A landscape with many valleys, sampled at points; each row gives a point and its height.
A ball rolls from a point to the lowest of its 2 nearest points, and stops where none of them is lower. Distance is the straight distance between rows; heights are no part of it.
z_252 h=27.5: [-65  10  21  -5 -12  23 -25 -34 -11  22  15  -3   1 -10  -2  22 -24  -9
 -85  38  50 -20  33  -7  48  14  27]
z_890 h=51.7: [ 18  -4  32   0 -27  -3 -33 -18  18 -18  -9  21 -10  52  39  27 -15  28
  52 -16 -18 -18 -20  65  -8  15   4]
z_365 h=66.6: [ 11 -53  18  18  16 -12  23  26 -26  38 -29 -20   9 -16 -23   8  29  17
   1 -27   3  22   9 -17  30  -4 -19]
z_591 h=26.3: [ 30   7  35   7  30   8 -26  -8  45  -2 -13 -36   3 -14 -43 -15  -1  -4
  25  -1  34 -19   1  22  36  -4   4]
z_815 h=44.5: [ 38  24 -25 -37 -27 -17  14  35   7  12 -44 -35  -6  11  10  50  -5  10
 -23 -49  16   7   5 -31   0  -9   1]
z_234 h=37.6: [-25  24   5 -22 -33  39 -23 -14  -2  16 -17  49  24 -34   4  45   3   0
 -58  43  21 -23   1 -28  48  -6  37]
z_287 h=83.4: [  2  -2   1  68   6   3 -24 -10 -15  27  39   0  -6  20 -55 -50  53  13
  34   0 -12 -42 -19  24 -51   0   4]
z_232 h=35.9: [ 35  38  -4 -11  11 -33  26  18  32 -16  -2 -27 -62  11 -31 -14   7  -7
  14 -22  -5  16  14  -7 -67   8   6]
z_884 h=63.3: [ 38 -45  31  19  37  18  10 -30  42  -6  -1  40  13  21  -6 -11  13 -29
 -17 -25 -74  78 -21 -57 -20   3  -2]
z_231 h=12.8: [ 26  10  -8 -36  -7  -4 -26  -3  16  36 -29  26  23  -1  50  40  -9  -4
 -15  10 -22   7 -60 -24  61 -19 -42]
z_307 h=47.9: [ 15  36 -30 -31 -19  -2  33   7  25 -47 -38 -40 -22  -8  37  50 -22  15
  -3 -25  45  10  -7  26 -18  24  35]
z_71 h=50.2: [  9  13  -4  -6 -44   5  12  15  23 -30 -43  11   3   3   5  46 -13  22
  40 -31  20 -13 -16  65   2  10   9]
z_310 h=53.6: [-28  21 -43 -18  22  57 -17 -12  -5 -43  27  45   0 -17  -4 -16 -30 -12
  26  14 -13 -10 -35   6  16  16  -9]
z_167 h=36.8: [ 22 -30  36  12 -16  -9  -8  11  38 -61 -15 -67 -12  -5  -9   2 -12 -11
  25 -30  27  68  34  53 -31   3  61]
z_386 h=40.6: [ 25   7  30 -11 -43 -43 -11  16  -8 -25  -8 -81  -9 -11  21  -5  25  -2
  55 -14  34  28  34  45 -37 -18  31]
z_567 h=53.5: [ 24  17  24 -13 -48  -5 -22   6  21  16   2  60   0  85   4  -5 -47  -1
  31 -10 -37  20   1   7   0   4 -11]
z_512 h=50.7: [  6   1 -12 -60   1  -2  21  11 -29  -2  -7  26   6  -1 -15  -8 -15 -20
 -13 -11  -4  54  10 -74  53 -12 -57]
z_65 h=47.8: [-19 -24 -11  -8   3 -39  45 -17 -26 -10   2 -14 -43  63   6 -25 -12  37
  32 -22  35 -32  34  40 -24 -17  -1]
z_682 h=56.0: [-12 -11  22 -37   3  21 -20   2  -6 -16  16  36  21  -8 -20 -14 -15 -48
  20  21 -25  49  35 -26  59  12 -33]
z_204 h=22.9: [ 29 -24  11 -39  -7  33  10  18  -2  -1   8  11  48  47  59   8 -30  23
  -4  -4 -19  -5 -34 -16  23 -13 -52]
z_657 h=42.3: [ 12  30 -24 -39 -35  12   3  66 -55  29  10  16  21   8 -27  25  18   0
   7  -6  -6  20   7 -46  56 -19 -51]
z_375 h=26.2: [-63   4 -10  17  22  24 -31 -12 -53   6  51   5   9 -48 -46 -51  21  16
   8  32  25 -57  24   3  43 -18  -8]
z_974 h=62.8: [-30 -50  24  20  36 -21  30 -16 -25  12  20  18   2 -56 -19 -22  30  -4
 -16  10  -8  45  38 -26  38  18 -19]
z_661 h=33.8: [ -7  39  15 -25 -60 -11  -9  39 -50  68  27   5  21  28   3  39  14  -3
 -24  26 -12  23  20 -21  11 -19 -62]
z_937 h=25.3: [ 20  -4   5 -43  -3  28 -53 -36  19  28 -41  20  45   8  27  11  -9 -15
 -39  17 -39  26 -24 -72  21 -31 -14]
z_652 h=37.9: [ 51  32 -45 -23  10 -31  27  16  15  28 -38  22 -12  30  39  23  10   8
   1 -12 -29 -15 -13 -41 -25 -19 -41]
z_852 h=69.8: [ 34 -69 -23  16  51 -12  28  14  -5  16 -48 -46  14   1  19  -8   6  40
  22 -62   0 -10  -5 -23  13 -18 -36]
z_535 h=88.9: [  5  22 -50   2  62 -47  35 -28  12  -7  32  -9 -44 -34   4 -29  -8 -56
 -14   8 -34  17 -39   2 -61  14   1]
z_953 h=38.1: [-20 -21 -14   0  -1  47 -15 -30   6  31 -30  54  51 -12   9   2  39  14
 -56  21 -18 -20 -12 -71  28 -20  29]
z_344 h=19.5: [  6   8 -30  14  28 -11  68  24   7  13   3  24 -21  -3  -4 -40  19  19
 -18  15   4 -56  18   1 -30   6  14]
z_432 h=60.8: [ 19 -15  -2   0  26   8  -1 -19  48 -36 -27  70   5  56  14 -16  -7 -11
  -6 -15 -70  20 -20 -33 -24  24  14]
z_2 h=30.3: [  9  25 -23 -42   6  -4  16   4 -27   4  31  23  -3  32  59 -10 -42  -9
   4  -4 -14  -6 -28 -38 -12 -15 -65]
z_429 h=59.3: [-51 -38  28 -13  36  17  -6 -17 -10 -35  18  -6  20 -67   4 -43  -4 -30
  -8  44 -21  51  15 -25  57  10 -13]
z_343 h=68.2: [ 67  -4  51  36 -13 -21   1  54  11  43  16 -62  43  45  21  -5  17 -27
  14  -6 -34  50  -2 -37 -52 -44 -57]
z_842 h=24.7: [ 22  42 -13 -42 -36  -1 -17  31  -5  59  14 -16  -1  17  26  42 -17  -8
 -41  35  18 -17 -27  -5  25 -16 -38]
z_841 h=80.5: [  9   2  22  58  25  13 -56  15  -5  41  45 -21  30   8 -85 -36  52 -15
   9  30 -26   6  16  -3  -5  -7   6]
z_46 h=15.2: [-29 -14  22   3  -9  -1  33  10  35 -18 -19 -33  18 -36  52  11  -9  -2
   0  29  45 -12  41  42   7  25  48]
z_105 h=36.9: [  8  35   2   2 -11   7 -41  -7  -4  24 -18   7 -12 -15 -53  25  10   4
  11 -13  11 -17 -13 -11  23  -4  10]
z_295 h=47.3: [-10  24 -35 -33  -6 -29 -13 -26 -27  -1 -13 -15 -45 -18 -32 -15   8  16
  19 -38  32 -12  -1 -20 -11 -44  11]
z_303 h=76.3: [  0 -23  -2  63 -20 -15   4  -5  20  65 -22  37  19 -19  -4  17  67  23
 -17  35 -33  -5   2 -12 -32 -12  18]
z_481 h=87.4: [-32   6  -9  10  43 -29 -21 -27  -6 -22  50   8 -19 -10  -9 -53   0 -45
  30  22 -50   6 -19   9 -38  -1 -19]
z_324 h=59.6: [  1 -24   9   2  28   3 -21 -64  37 -75 -26  27 -26 -23  10  12 -21 -15
  33 -11  -5  27 -14  53   9  39  46]
z_731 h=43.8: [ 78  11  12   4  27 -38   4  17  37  22 -18 -27 -50  45 -53  25 -27  -5
 -17 -52  -8  13 -18   2 -12  12   4]
z_782 h=74.8: [  3 -57  -8  18 -40 -49  21 -22 -22  58 -36  33 -10  -8  21  20  52  19
   6   6 -36  34  24 -18 -35 -16  -3]
z_829 h=92.1: [-42  49 -19 -21 -18  -8   7   8 -34   5  71  -6 -46  42  19   3 -30  -9
 -52  -3  20  -7  -1  21 -45  19   7]
z_619 h=32.4: [ 31 -47  40 -10   9 -14 -10 -10  38 -46 -29 -56  26 -38   0  13  -5  -8
  34  -9  18  32  14  28  37 -18  10]
z_312 h=19.9: [-12  33  10  11 -51  19  20  24  34 -23   1 -43 -24 -11  37  23 -37  -4
 -20  43  71 -35  27  86   2  35  46]
z_523 h=90.5: [ -8  40 -49 -15  24 -23  -5 -28 -12  -9  34  -4 -40  15   8  13 -14 -27
 -35 -28 -16  33 -47  -8 -58  13  -6]
z_13 h=44.4: [-24   0 -27  -3  23  61 -31  -5 -56 -13  41  35  37 -22 -61 -19  10  -5
   8  13 -11 -20 -26 -18  56   1 -41]
z_944 h=6.9: [-77   4  18  23 -26  -8 -34 -30 -46   0  23   4  -8 -62 -17  -4  15 -14
  23  46  26 -67  41  42  43   7  17]
z_220 h=26.4: [-35  26 -12  39 -16  39  15  21   6 -22  48 -58 -14 -23  16   5 -20   5
 -54  10  63 -55   0  76 -32  21  58]
z_938 h=8.5: [-32  24  -6   8   7  -9  47  19   1  -7   3  -1   7 -45  51 -27 -15  -3
  -4  48  43 -65  14   6   3  16   5]
z_392 h=28.5: [ 22   8  -7   1  26 -26  55  33  21 -11 -15 -37 -45 -15 -29 -29  -8  15
  10 -18  40 -45  33  14 -10  14  49]
z_246 h=57.1: [  1  19  14 -27  23  39 -32 -31  44 -52  16  37 -14  -6 -28  -7 -47 -33
  -9   0 -13  23 -21  27  37  34  18]
z_833 h=52.0: [ 51  -7   9  24  23  25 -11  21  29   4 -19 -31 -27  17 -72  54 -30  21
 -32 -42  34   1 -41  17  53  25   6]
z_854 h=19.0: [-83   1  36  42 -12  36 -19 -21 -20 -30  30  22  29 -25  10 -31 -15  -5
 -10  73  21 -48  40  58  18  33  30]
z_716 h=52.2: [-40 -10 -31 -49  -9 -19   2 -50 -41 -39   5 -41 -32  19  18 -49 -35  20
  27 -39  49 -28  19  -7 -14 -32  14]
z_727 h=19.6: [-67   7   2  35  -4  65  -4  -6 -18  -6  26  12  72 -66  28 -24  17  -3
 -13  75  19 -44  -4   4  12  17   3]
z_364 h=72.2: [ 14 -38 -31  10  -1 -12  32  21 -37   8 -72  31   8   9  29  21  22  51
  56 -44  -4 -30  -7  -6   4 -12 -32]
z_926 h=35.4: [-31   4  12  33  -2  26  -2  -1   1  13  10 -38 -11 -27  10  29   8  13
 -65  -8  44 -23 -20   9  -1   4  43]
z_290 h=85.6: [-13   5 -33  17  15 -12 -12 -13 -12  15  27  41  -3  21 -22 -20  22  -5
  19   0 -51 -35 -50  10 -43   9   4]
z_730 h=44.1: [-20   7  -6   6 -31 -22  31   3  -2 -43  22 -43 -15  17  28 -12 -16  16
  25 -15  20  11  12  40 -71 -14  32]
z_22 h=77.9: [ -5 -43  26  62  -5  15 -33  18   2  26  13  -4  34 -29 -37  23  65   4
   0  54 -10  22  17   4 -18  -3  17]
z_769 h=57.0: [ 49  17 -11 -10  24  10   2  11   0 -13 -15  66  -5  84 -29 -27 -35   9
  29 -50 -48  -4 -12 -31  -4   4 -32]
z_465 h=73.5: [-18 -46 -21  -4 -24 -41  50  18 -15  -9 -59  11  12  -6  42  11  46  52
  18 -31 -13  33  24 -11 -44 -12  -3]
z_194 h=66.1: [ 55 -27  54  33   9 -13 -14  -1  28   6   3 -34  24  33  -2  -6  -2 -23
  -2 -23 -51  65  19 -42 -39 -14 -15]

Where does a ball stop that starts at each point below?
z_884 | z_231
z_523 | z_231
z_829 | z_591
z_22 | z_231
z_65 | z_591
z_365 | z_231

Call two points neighbours if one is among the 2 nearest of the other. Go from one point of each pair to the other, from neighbour to neighbour, staying as low as possible. Name the highest point that can't be avoided.
z_231 / z_938 | z_953
z_944 / z_938 | z_727
z_252 / z_944 | z_926
